Points, in no order, along strands that fork, close into loops and pass close to each other.
Two points are linked if the straight distance between their rows is under 38.6. Some points are linked to none.
novar: [-15  -3  11  -3   7  19  11  13  -9   6  -4 -16  30  10  -2  -8  30   8
  -3  27 -13   3  -6 -18 -34  -3   5 -12  27 -16 -17 -13  -4  15   9]
bel: [ -4 -12   2  -8  -7  -1 -16  -8  15   9  -9  -6 -21  -1  12  22  -7 -24
   3 -23  11 -16  12   7  20  14  -8   6  -7  15   9   8  -1 -12 -19]
nes: [  5   1   2  -2  -6  -1 -14  -8  18   9  -1  -3 -17  -1   3  17 -13 -22
   0 -11  -2 -14   8  12  29  16 -12   3   1  12   7   4  -2 -10 -10]
Zeve: [-28 -20  -5 -26  -2  -8   4   4   0   1   0 -26   9  20  -1  16  18 -13
 -11 -16  35  10 -17 -14 -15   9   0  15  14  -8  -6 -26  12   5 -16]
ker: [ -7  44  -7   3  -1   7 -16  -5  -4  30  14   6  -3   7  16 -14 -26 -11
   7 -18   2   0   8 -24  -6 -11  37  10  21  17  -6   5  -1   6   2]
miz: [ 19  23  -5  -6   0 -11  27   4  -5 -21   1  26  12 -17   8  -4 -34  34
   6   4 -18  32  -1   4   7 -34  -5 -21 -12 -28  -3 -30  14  -2   5]
nele: [ 18  16   4 -10   3 -11  19   5  -8 -15   1  34  14 -29  -6 -15 -29  39
  13  11 -11  37  -4   6  21 -24 -12 -16 -14 -19  -2 -20  12  -3  15]
Fuf: [ 25 -18  -4   7   1   9 -25   0   4  -8  -6   0 -13  -3   9  25   3 -23
 -17  -9 -14 -17   7  32  16   3 -11   5 -10   0  14  16   2 -18 -13]
mavub: [  7  21   6  -1   1  -5  -4   2  10   6  10  16  -1  -8 -21   7 -26   2
  -2  16 -22   8   0  11  23  12 -13  -2   1   6   1  -1   5   0   9]
Kuvu: [ 15  23  -5  -9   6   1  -7   8  12   9  15   3  -7  -3 -15  12 -42 -15
 -17   0 -18  -4   1  25  30  15 -11  -5   2  13  10  -5   5 -10   0]
zas: [ 15  21  -7 -12   8   5  -5   8  15  14  14  -6 -12   0  -9  10 -46 -19
 -21 -11 -11 -12   8  31  26  11  -9  -2   1  21  16  -9   5 -13  -1]
Tidom: [ -3  -2 -13  10  -1  -5  -6 -24  -6  14  -5 -13 -17  -4   4   9  -4 -11
   2 -21  17 -12  20  -3  -7   6  12  13   5  17   7  20  -9 -25 -11]
levo: [ 12   3   7   8   4  -7  26   5   2 -23  -4  30  17 -12   1 -31  -3  31
  18  16 -10  20  -3  -4   9 -17 -12 -14 -15 -13  -2 -12 -15  14  15]
Gim: [ 22  11  -9   6   7  11 -13   8   5  -1   8 -10  -9   3  -1  14 -37 -16
 -31 -13 -12 -15  12  37   9   3   1   5  -1  17  19   1  -4 -25   0]
muvum: [ 14  23   0  -3   4  -4  -6   4  12  12  12   9  -7  -4 -18  10 -33  -4
  -7   7 -21  -1   0  17  30  14 -12  -2   1   9   7  -4   9  -6   2]
kisu: [-21  -4   4  -5  -5  -2 -14  -5   4   2  -5 -12 -12  11   5  -5  -3 -11
  -2 -31  41   5  -3 -22   5  10  24  16   7  17   7  -2  -1   3 -16]
Tav: [-26 -10   3   0 -13  -6  -7 -11   8   7  -6 -20 -11  11   4  10   9 -15
  -2 -17  27  -5   1 -16  -4  14   6  14  -1  11  -1  -4   2   0 -15]
sulim: [ 19 -34 -21  11  -3  -7  -3  -6 -13 -26  -7  10 -12   0   7   4  30  -7
   2   1   1 -17 -16  18 -11  -2  -6   5 -16 -25  -2  34   6   3  -7]
lanel: [  8 -34 -11   9  -4  -7  -2  -1  -7 -24  -6   3 -13   2  12   7  36  -5
  -1   6   2 -17 -11  11 -14   3  -8   6 -17 -22   2  28   1   7   4]
zin: [-24 -29   2 -15   7   0  -4   0   2  -1 -11 -19 -18  14   3   7  11   0
 -13 -31  57  10   1 -16 -13  -2  17  24  -8  13   8  -4   0  -2 -23]
vukag: [-15  16   2   0 -10   2 -16  -1  -1  12   1  -1   0  11   6 -18 -14 -10
   2 -27  28   8  -3 -29  10   8  29  10  15  19  -7  -2  -1   8  -7]
zaru: [-16  22  -5  11  -7   7  -9 -15 -11  23   6 -11  -2   7  11 -10  -5  -8
   3 -21  11  -2  12 -25 -22  -2  36  10  25  13  -4  12  -5  -3  -4]
kegoz: [  0  33  16 -11   8  16 -10  15 -18  33  14  28  19 -31 -20  -6 -24  22
  13  23 -20  32   6 -15   6 -24   7 -22 -10   0 -12  -7  34  16  18]
bavuv: [ 12  -1   1  16  -9  -8   1  -4   0 -26  -4  17  -1   3  -2   3   6  14
  -2  16 -19  -3  -2   6  -6   1  -8   1   1 -14  -3  14  -5   8   4]
buro: [ -4  -8   8   8   3  11  25   7  -8 -23 -15   2  17  -1   6 -28  22  33
   7  21  -8   5  -6 -14 -39 -20   1 -15  14 -22 -14  -2 -12  25   3]
dor: [ 10  20   1 -13  -4  -3  -9  -1  17  19   9   3 -18  -5  -7   2 -40 -20
   1 -15  -2  -7  -3  16  32  20 -11  -1   5  16   8  -1   8  -7  -9]
sakef: [ -1 -19  12   1 -10  -8  -6   3  11  -8  -3  -3  -8   4   5  14  32 -11
   6   6  -4 -18  -4  10  13  17 -19   1 -13   1   4   1  -1   2   6]
palo: [-16 -21  -1 -11   4  -3  -4 -16   0   9 -15 -13 -29  -1  10   6   6  -2
   1 -35  53  -5  11  -5  -5  -6  15  16 -15  18  10   9  -6 -14 -24]
bimi: [ 10  43 -16 -14  18   1  -2   2   7  19  17  -7  -9   5   0  -2 -53 -10
 -18 -20  -3  -8   5  18  10  -5  22   1  10  23   9  -9  -4 -20  10]
zap: [  9  -9   7   7   6  -7  20   3   6 -29  -4  23  15  -7   4 -34   8  26
  22  15  -9   9 -11  -4  11  -7 -16  -8 -23 -10   3 -10 -22  13  14]
fula: [  9   9   8   6   5  -3  27   5   2 -19  -7  30  16 -21   4 -31 -11  36
  25  10  -5  29   5  -8   6 -29  -8 -19 -13 -18  -6 -17  -7   9  13]
keza: [-22  19   8   7 -12   6 -11  -2  -2  23   6  -6   8  12   0 -10  -7 -12
   5  -7   5   3  -4 -30  -6  11  18   3  13  11 -10  -6   4  11  -6]
mevuz: [ 11 -10   8   3  -1  -8   4   4   8 -24  -1  16   5   0   2 -12  18  11
  11  19 -13  -6 -12   7  13   6 -17  -2 -16  -8   4  -2 -14   7  16]
suruk: [ 19  11   6   2   2  -5  -4   5  10  -7   8  20   0  -5 -13   4 -10   8
   1  18 -24  -1  -5  20  28  12 -21  -3  -7  -2   3  -1   3  -1  10]
Katef: [ 20 -16   2   3  -3   6 -21   1  14  -6  -5   4 -14  -3   7  24  10 -21
  -8  -2 -15 -20   5  30  22   7 -16   1  -8   1  12  14  -1 -11  -7]
vido: [  2 -18  -4  13  -8  -8   9  -2  -7 -31  -4   6   1   3   7  -9  28  15
   2  14  -6 -12 -10   1 -18   1  -8   3 -10 -20  -2  15 -10  16   8]
forol: [ 17  -8   0  12  -2  -8  -3  -2   5 -26  -4  17  -6   3   3   7  12   6
  -1  12 -17 -12  -9  13   8   4 -15   4  -8 -15   4  13  -5   7   4]
ketut: [-27  -2   2  -5  -9   4  -3  -1  -4  15   2 -25  16  17   1   4  13 -12
  -3  -5  12   3  -9 -23 -20   9  14   4  20  -1 -12 -16   5   9 -14]
vuv: [-30 -19 -11  -9  -2  -2   5 -10  -8  10   3 -35  -2  14  -3  17  22 -11
  -8 -16  29   1  -4 -21 -30   1   6  12   5   2  -4 -10   8   0 -15]
Bik: [ 13  32 -11   1   9  -1  -3  13   8   4  18   9   0  -5 -17  11 -45   3
 -24  11 -27  13   4  13  13   1   3   0   4   7   4  -5   6  -4   7]
sazu: [ -8 -11  10 -11  11   6  18  14  -4  -5  -5 -12  35   5  -1 -18  31  16
   3  28  -6   6  -7  -6 -17   0  -5 -11  11 -13  -7 -22 -19  13  19]
lun: [ 34 -16  -7   9   4  19 -22   9   3 -10  -4  -4 -12   1   4  19  -9 -23
 -29 -11 -12 -18   4  41  15  -2  -7   5 -10  -3  15  10   2 -19 -11]
sedut: [ 20  14   9  -1   5  -7  17   3  -4 -17   2  34  12 -25  -7 -24 -19  37
  18  10  -9  31  -3   5  23 -18 -14 -14 -19 -12   2 -16   2   1  19]
muno: [  6  -9   3  10  -3  -6  16   2   2 -31  -6  19   8  -1  10 -22  16  25
  12  16 -10   0 -11  -6 -10 -10  -7  -8  -8 -17  -4   2 -16  19   4]
kuguv: [-20 -30 -15   2   1  -1   7 -18 -12  14  -5 -25 -19   0  -7  19  23 -15
  -2 -21  35  -4  13  -8 -24   1   1  13 -24  13   2  18   5 -17 -13]
nuri: [-19   7  -6  11  -4   4  -6 -16 -11  20  -1 -19  -5   6   4  -2   5  -9
   2 -17  14  -2  13 -26 -25   4  29   9  13  12  -5  12  -3  -4  -8]
zode: [  5  14  18   6   5   3  16  13  -2 -12  -7  30  19 -22  -6 -25  -9  38
  20  21  -8  31   6  -9   2 -28   0 -22  -4 -12 -10 -15   3  12  18]
tar: [-25 -20  -2 -30  -4 -12  10   3  -2   6  -2 -30  12  21   4  18  22 -12
  -5  -3  22   6 -16 -12 -13  12  -8  10  16 -12  -9 -32   6   6  -8]
lado: [-18 -11  11  -2 -12  -9   1  -4   3   2  -4 -18   2  11  -1  11  22 -11
   4   8   6  -8  -5  -7  -5  17  -7   2  -2   4  -2  -5   2   2   3]
zesis: [  9  44 -18 -13  15   1  -1   6  11  24  21  -1  -7  -1  -7  -1 -55 -10
 -19  -7 -11   7  -2  14  13   1  14  -2   6  23   9 -10   5 -11   8]
mise: [ 29  -3 -13  13   5  21 -16   8   2  -5   1 -13 -11   3   1  12 -24 -16
 -31 -13 -11 -19  11  39  12  -2  -5   4  -8   8  18   6  -4 -26  -5]
Povil: [-22  -9  -2  13  -9   5   0  -3 -13   6   1 -24   3   5  -7   9  27  -3
  -5   5   2  -8   1 -14 -31   9   6   5  11  -3  -9  12   3   3   0]
nadek: [-24  10  12   0 -14   7  -7   0  -1  22   1 -13  14  16  -3  -6   0 -14
   0   1   3   4  -8 -27 -10  11  13  -1  19   7 -16 -11   3  13 -10]
Doduk: [  8  10   7   9  -1  -1  28  -4   0 -24 -13  28   9  -8  11 -18  -7  35
  15  18 -19  15   5 -10 -16 -32   0 -17   1 -23 -12  -8  -4  19  -2]
fele: [ 19  15  -7   4  -1 -14  31  -8   1 -23   0  31   9 -11  15 -10 -24  30
  14   8 -20  21   1   3   6 -32  -9 -16 -11 -24  -1 -26   0   3  -4]
beril: [ 10 -32   6  -3  -2  -4 -11   2  14 -15  -5   0 -13   3  16  21  38 -19
   6   6  -5 -22  -5  19  14   6 -18   3 -21  -6   7  11  -2   1   7]
deni: [-25 -30   4 -21   8  -4  -4   4   4  -4  -9 -21 -12  18   0  11  10  -7
 -14 -29  52  17  -5 -15  -8   2  10  23  -2  12   4 -13   6   2 -25]
Zipag: [  7  38  -9 -11   8  -9  -9  -9   3  16   7  -1 -13   3  11  -7 -40  -8
  -3 -31  11  -5   3   2  12  -8  27   7  23  18   6   0  -6 -14   0]
pogi: [ 20  -1   7   3   0  -4  -7   5  12 -12   5  18  -6  -3  -4   9  -1  -4
  -2  10 -22 -12  -6  24  33  11 -23  -3  -8  -1   6   2   2  -6   7]
purud: [-14 -18  -2 -10   5   6  17  10 -14 -10   1 -30  26   7   1   0  39   8
  -7  20  -6  -1 -10  -9 -41   1  -2  -5  20 -19 -11  -9  -9  12  14]
nepu: [  3  14  26  -5  13   8  -1  11 -21  14   2  25  25 -37 -22 -28  -9  37
  22  21  -3  37   4  -8   2 -33   3 -26 -10  -4  -5 -17  18  10  28]
Tezot: [-24 -13   3  -4  -9  -7  -1  -7   4   6   1 -24  -3  14  -2  15  20 -16
  -1  -6  17  -8  -3 -11 -10  15  -1   6  -1   9  -2  -8   6   1  -6]
nop: [ -9  -9  -2  -5   1  -6  -9 -19   2   7 -14  -8 -26  -2  15   8  -5  -7
   5 -37  45  -7  12  -4   2   1  17  15  -3  19  10  10  -8 -17 -20]
ruk: [ -7  -7  16  -8  15   9  16  16  -6  -1  -9  -4  41  -2  -8 -32  21  19
  11  32  -7  15  -5  -6 -13  -4  -8 -15   9 -12  -6 -23 -19  12  20]
Guri: [ 26 -12  -8  14  -2  -4 -10  -3   0 -24  -3  13  -9   7   5   9   5  -2
 -14   8 -16 -14  -4  21   4   0 -11   8  -7 -16   6  18   1  -5  -5]
sukoz: [-23  -4  -5   9  -6   2  -1 -13  -8  15   1 -23  -1   9   1   4  10 -11
   0 -15  20  -3   3 -22 -23   8  22  12  10   9  -3   8   1  -3 -12]
gapor: [ -7 -21 -13  17 -10  -2  -3  -6 -15  -5   0 -13  -9   1  -8  13  27  -3
  -3   2   3 -10   3  -3 -26   8  -1   9   3  -4  -4  35   4  -4   0]
Ziv: [ 11 -18 -15  20  -7  -4  -6  -9 -10 -11  -5  -1 -12   2  -3   9  16  -6
  -6   3  -5  -8   5   8 -12   6  -4   9   0  -9   1  35   0  -8  -4]
votol: [  2 -26 -19  12   0   1  -5 -15 -13   5  -4 -14 -16  -4  -5  19  20 -15
  -5  -8  13 -10  15   4 -10   8  -2  12 -11   4   3  33   3 -19  -7]
pime: [-19  21   3   6 -10   4 -11  -6  -1  19   5   0   0  11   4 -13 -14 -15
   6 -18  12   0   0 -29   3   7  26   7  16  16  -7  -1  -3   8  -9]
letu: [-22 -15   5  -7  -8  -5  -9  -8   8   1  -8 -18 -18   9   6   8   4 -14
  -1 -27  38  -1   2 -13  -1   8  11  14  -3  17   8  -2  -1  -3 -21]
mito: [ -4 -33  11  -9  -5  -3 -12   0  20   0  -6  -3 -17   1  11  29  36 -26
   6  -2   5 -20   3  18  14   5 -19   0 -23   2   8   5   7   2  -2]
muz: [  0  23  25  -8   9  14  -7  11 -22  28   9  24  23 -33 -22 -16 -10  28
  17  25 -11  29   6 -13   1 -31   6 -29 -11  -2 -11 -13  29  11  25]
Geru: [-20   9   9  13  -7  14  -3  -1  -6  17   3 -15  14  12  -6  -1  14  -2
  -2  11  -7   0   5 -22 -29   3  15  -2  20   2 -12   3   2  14  -1]
Zem: [  5  14   1  -3  -3  -3 -10  -6  15  14   3   0 -15   0  -4  14 -27 -18
   1 -12  -6 -11   6  11  29  18  -9   1   6  18   7   4  -1  -8  -6]
vibi: [  5  -9  11   3   4  -8  15   8   5 -19  -2  18  14  -6  -3 -30  16  23
  16  22  -9   6 -10   2  14   4 -16  -7 -19 -10   4  -8 -18  11  19]
Zon: [ -7  43  -5  -1   1   4 -14  -3   3  27  13   8  -4   5  10 -15 -32  -9
   7 -19   5   3   2 -23  10   0  27   4  17  19  -5   4  -2   9   0]
kubil: [  9  17  -3 -21   3   0 -11  -1  16  11  -5  -4 -24  -6   7  -3 -40 -19
   2 -33  22 -10   7  12  38   9   2   2  12  21  11  -1  -1 -15 -12]
neden: [ -9 -17   2 -10  11   5  21  15  -7 -11  -3 -20  30   7   2 -11  36  12
  -1  25  -9   4 -10 -10 -28   0  -4  -8  16 -18 -10 -17 -21  14  18]
bafak: [-18 -19  -6  -6  -1   5  15   6 -15  -7   1 -34  16   6  -4   9  38   4
  -9  14  -1  -4  -9  -9 -44   3   0   0  19 -19 -11  -1  -2  10  11]
sibak: [  0 -29 -10   5  -2  -9   9   2  -9 -29  -4  -2  -1   1   9  -3  41   3
   1  11   1 -15 -15   3 -24   3  -7   2 -15 -20  -2  18  -6  15  11]
sur: [  5  47  -7  -7  10   5  -3  11   1  29  20  18   8 -12 -18   6 -40   5
  -6  14 -26  24   2  -7  13  -8   9  -6   4   8  -7  -4  17   5  10]
gozu: [ 10 -19   3   7   0  -9   2   2   9 -26  -6  12  -3   2  10   0  25   4
   4  14 -13 -16 -10  12   8   7 -15   0 -15 -11   3   8 -10   9  11]
busot: [-24  -4  -2 -18  -4   6   5   3 -10  18   1 -24  28  23   4   5  17 -15
  -4  -2  10   7 -15 -24 -23   6   8   1  30 -14 -17 -25   6   9 -12]
zevi: [-17 -26 -10   0  -4   0  11   3 -14 -11   4 -30   7   5  -5   8  39   2
  -7   9   6  -7  -5  -5 -42   4  -1   2   6 -12  -8   8   4   4   9]
zake: [-17 -27 -11  -4   2  -3   1 -21  -5  15 -10 -16 -26  -2   6  15  14 -11
   3 -31  40  -6  13  -6 -14  -2   6  14 -18  17   6  16   0 -17 -23]
tif: [ -4  -3  21  -2  10   5  14  12  -7  -1  -9   4  36  -9 -14 -36  17  22
  15  31  -9  21  -6  -8  -7  -6  -7 -17   1  -5  -6 -23 -11  11  24]
Mada: [-12  33  -1  12  -2  15 -12  -6  -9  30  10   0   0  11  12 -15 -13 -10
   5 -15   1  -1  13 -30 -18  -7  36   5  22  13  -8   8   1   8  -4]
foz: [  6  18  22   0   8   8   4  10 -12   4  -1  29  22 -31 -18 -23  -8  37
  20  22  -4  35   4  -6   5 -26  -1 -20  -9 -10  -9 -12  12  12  25]
ribe: [ 17   6   3  11  -2  -9  16  -1   2 -32  -4  29   3   2   6 -10  -3  26
   6  15 -21   4  -8   6   2 -14 -11  -5  -6 -19  -1   0  -8   9   2]
Ramim: [  1 -17   3  -7  -9   2 -17  -8  15   6  -8  -5 -21   2   8  27   9 -27
   2 -14   5 -20  13  13  19   7 -15   2 -12  10   9  10   4 -15 -13]
rited: [ -6  -7  14   4  11  19  19  14  -6 -15 -13   2  22   2   2 -24  23  30
   4  25 -12   7  -1 -17 -38 -22   7 -19  20 -21 -15  -4  -7  26   4]
lilig: [ -7  -5  18   7   7  23  12  16 -11  -4  -8  -4  28   5  -4 -14  23  19
  -1  27 -16   6   0 -16 -37 -15   8 -16  22 -14 -16  -6  -3  24   7]
siza: [ 12  -8 -19  20  -3   1  -8 -12 -11   7  -1  -9 -10   1  -4  12   0  -7
  -8  -7  -2  -8  19   9 -10   7   7  14   4   9   4  29  -4 -26  -5]
tul: [ 22  14 -10  13   2  -1  -1  10   3 -21   2  15  -1   4  -9  10 -29  15
 -25   9 -29   5   0  21   5  -3  -5   1   0  -8   6   2   5  -5  -3]
deba: [  9  43 -17 -10  15  -5  -8  -8  -1  17  10  -5  -9   4   7  -2 -43 -12
  -9 -26   3 -10   6  10   8  -7  25   6  22  20  10  -5  -6 -19   8]
risi: [  0  -3  19   2   4  -3  11   8  -2  -8  -2  11  23 -13 -10 -34  14  26
  18  27  -6  14  -8   0   5   0 -14 -12  -9  -1   0 -15 -13   9  23]
pemam: [  4  39  -9  -6   3  -5 -11  -6   4  16   9   6 -12   1   8  -8 -38 -11
   2 -26  12  -3  -1 -10  19  -1  30   9  18  20   0   3  -6  -4  -1]
pulil: [ 20 -11   5   5  -2   1 -14   3  11 -16  -1  10 -12   2   5  19  10  -9
  -4   9 -18 -16  -4  28  24   7 -18  -1 -10  -5   8  10  -2  -4   2]
dofu: [ 20  17  -8  -3   8  13  -7  11  13   3  13 -11  -9   3  -4  11 -41 -20
 -31 -11 -13 -14   9  35  21   7  -4  -1  -5  19  18  -5  -2 -17  -1]
Koze: [  6  -3  13  -6  -9  -5  -6   4  15   3   2   8 -10  -2  -7   9   5 -12
  10   9 -16 -18  -5  16  31  19 -24  -4  -9   7   4   2   4  -5   6]
tate: [-14 -16  14  -6  -9 -10   2   1   8  -2  -1 -12   2   7  -1  11  29 -13
   8  11   4 -14  -7  -1   7  21 -17  -2  -7   4   1 -10  -2   5   8]
mudu: [ -5 -11  21  -5  -1  -8   5   8   3   3   3   2  10  -5 -10 -22  24   4
  19  20  -6  -4 -13  10  15  20 -26  -8 -18   4   5 -19  -7   1  19]
vus: [-16  -1  10 -14   7  18   9  12 -11  20   0 -16  38  15   1  -3  25   1
  -1  24 -12   5  -6 -16 -28  -2   4 -14  31 -15 -19 -25   1  12   3]
nalel: [ 26 -33 -27  16  -2   0  -5  -6 -14 -20  -8   8 -11   3   2   6  16 -14
  -8  -2  -2 -11 -10  23  -7  -5  -5   8 -14 -20  -4  35   8  -7 -14]
kofa: [ 13   0  -6   8   0  -9  29 -15   4 -29  -4  29   8  -4  21 -23  -3  26
  16  10 -15   4  -5  -5  -1 -22  -9 -11 -17 -23  -2 -12 -16  13  -6]
vude: [-11  -9  -4  20 -11   3   0  -2 -13   1   2 -18  -3   2 -10   5  24  -2
  -4  11  -2  -3   6 -12 -33   6   5   6  11  -2  -7  26   2   1   1]
Bar: [ -6  -9  -8   2  -3  -6 -10 -22   2  13 -11 -12 -21  -2   7  13  -4 -13
   1 -29  28 -12  17  -3   2   5   9  12  -2  16  10  12  -7 -22 -17]
bepen: [  2  48 -10  -8   9   2  -3   5   8  33  24  10   0  -7 -11  -2 -46  -5
  -5   0 -15  18  -2  -6  15   1  12  -1   5  15  -3  -4  11   1   2]
nat: [  0  43   5 -12   8   8  -8  16  -8  36  18  27  14 -23 -23   0 -32  17
   2  17 -24  29   2 -14   9 -16   8 -12  -4   6  -9  -6  26   8  11]
kul: [  5  -4  -1   9   1  -5  31 -12   2 -27  -6  24  12  -5  19 -30   7  28
  16  11 -13   4  -6 -11 -10 -23  -8 -13 -17 -21  -2  -8 -19  18   0]
boru: [  0   5  14  -2  -8 -10  -4   2   8   5   3   9  -2  -7  -9  -2   6  -2
  12  15 -15  -9  -7  13  26  18 -22  -3 -10   5   2  -5   1   2  10]
vuz: [-27 -20   2 -16  -5  -6  -5   1   3   2  -5 -26  -2  18  -2  10   9 -12
 -10 -22  43  11 -11 -19  -5   7  10  17   8   4  -1 -17   6   3 -22]
Gada: [  6   3   2 -17  -4   4 -13  -5  20   9  -5  -3 -22  -2  11   9 -28 -22
   0 -32  16 -16  14  13  33   9  -2   3   4  20  13   2  -3 -17 -19]
tasu: [-22 -21  -9   9  -7   0   3 -10  -9   5   4 -30  -6   3  -7  16  27 -10
  -5  -4  14  -6   5 -12 -30   9   3   8   0   5  -2  14   7  -9  -4]
pimin: [  9  40 -14  -8  17   2  -1  10  11  18  24   2   0  -2 -15   6 -50  -4
 -24  -2 -21  10   3  15  13   3  11   0   3  19   8  -8   9 -12   7]
nezig: [  7  -5   3  16  -6  -8   8  -1   2 -28  -6  14   4   3   2  -8  16  20
   2  19 -14  -4  -6  -2 -11  -1  -5  -1  -2 -18  -3  10 -10  14   8]
kekab: [  1 -13  17 -10 -12  -3 -11   3  20   5  -3   1 -16  -2   1  11   9 -22
  14   1  -4 -22  -4  18  34  17 -26  -7 -12   7   5   2   6  -1   0]
fegim: [ 15  22   0 -13   6  -9  22  10  -9 -14   0  27  15 -29   1 -13 -33  40
  15   6  -7  43   2  -1  13 -33  -5 -20 -14 -24  -5 -24  13  -4  14]
nibud: [  2  -3 -18  17   0  -6  -7 -20 -12  13  -2 -14 -13  -5   0   8   1 -10
  -2 -13   8  -9  20   1 -11   9  13  14   7  10   4  29  -4 -25  -7]
gife: [ -7 -19   5   2   1  -6  13  13  -1 -23  -2  -5  15   4   3 -14  31  11
   2  25  -3  -5 -13  -4 -13   5 -12  -2  -6 -13  -2  -6 -17  14  18]
feno: [ 31 -23 -22  17  -4   0  -9  -4 -10 -20  -8  10 -13   4   4   5   6  -7
 -13   0 -11 -14  -4  24  -3  -4  -7  10  -5 -18   0  27   4  -9 -11]
benu: [ -8 -29   9  -8  -7   0 -13  -4  15   3  -8  -6 -19   2  12  30  22 -25
   5  -9   9 -20   9  10  13   6 -17   2 -18   8   8   9   8  -5  -6]
lifor: [-17   3   4  -7  -4   0 -17   5  -2   2  -2 -10  -4  10   5 -16  -2  -8
  -3 -32  44   9  -6 -25  11   8  34  13  17  17   0  -3  -4   8 -10]
Ropu: [ 18 -20 -21  20  -2   1  -9 -10 -16  -3  -5  -9 -12  -1  -4  11  11 -11
  -8  -4  -2  -8  13  10  -7   9   1  12  -4  -1   3  34   2 -24  -7]
tumub: [ 18  25  -8   8   6  -1  -6  12   5  -7  10   9  -2   1 -15  13 -36   8
 -23  10 -28  10   5  19  13   2  -3   1   3   3   6   1   6  -7   5]
Tafe: [  1 -11  -1 -16  -5   3 -14  -9  17   9 -10  -4 -27  -4  16  17 -15 -21
   1 -33  19 -13  17  12  28   4  -5   4  -4  17  12   6  -2 -17 -24]
Datu: [-10 -28 -17  13   1   0   2 -15 -12   9  -2 -19 -17  -2  -7  22  26 -13
  -2 -13  23 -11  13  -2 -20   8  -2  10 -15   9   1  27   3 -15  -8]
fon: [-30 -16  -9   0  -2  -1   0 -13 -12  14   2 -32  -7  13  -1   5  14  -8
  -1 -24  38   0   5 -23 -29   2  19  17   4  10   0   3   4  -7 -17]
zife: [-21   2   8 -18   0  14   2   9 -13  26   1 -16  36  22   4  -4  16  -9
   2  10  -3   3 -12 -23 -20   1   7  -6  31 -14 -21 -26   5  12  -8]
Ziva: [ 30  -2 -12  16  -2  -2  -7   2  -3 -26  -4  16  -6   8  -1   8 -18   5
 -19   4 -24  -7  -4  26   2  -3  -7   5  -3 -14   5   9   4  -6  -3]
Ganav: [ -6  -1  16  -1  -7 -10   1   3   5   3   3   7   7  -5 -13 -13  13   6
  18  22 -11  -5 -12   7  19  15 -20  -6  -7   6   2 -12  -6   4  16]
zof: [ 19   8  -5   6   1 -13  29 -10   2 -28  -1  33   8  -7  19 -15 -12  26
  14   8 -18  10  -3   3   7 -25  -9 -10 -19 -22   1 -18  -6   6  -1]
vako: [ 11  25  -5 -17   2  -2  -7   2  18  18   8   0 -18  -4   0   0 -48 -22
   0 -25  10  -8  -1  15  36  12  -3   1   9  17  11  -2   2 -12  -7]
pibes: [  4  24  23  10  10  20   2  18  -6  -1  -6  27  11 -14  -4  -5  -4  32
   9  28 -20  22  13 -21 -15 -35  12 -19  10 -15 -21  -1  19  23   6]

A fork is a point with three links, a tip a point with one. Leave the first point through the second and follow the links. Name the first fork or tip that comes.
Katef / Fuf: pogi
zevi / bafak: vibi
nezig / vido: Guri
tasu / Povil: Ropu
fegim / miz: nezig
levo / fula: bepen
lifor / vukag: buro
Gada / kubil: bel
kul / kofa: sedut
ruk / sazu: zevi

A tip is a point with one link. Name the tips that can be reached along the links from each point below, in the order of the rows.
nuri: vuv, sedut, zevi, bepen
boru: mudu, kekab
rited: buro
Tidom: tasu
vuz: zin, tar

How many points has the smallest loop of links through each point below? Write none if it is on no loop.
Bar: 11
nezig: 10
Tafe: 8
Kuvu: 13
beril: none
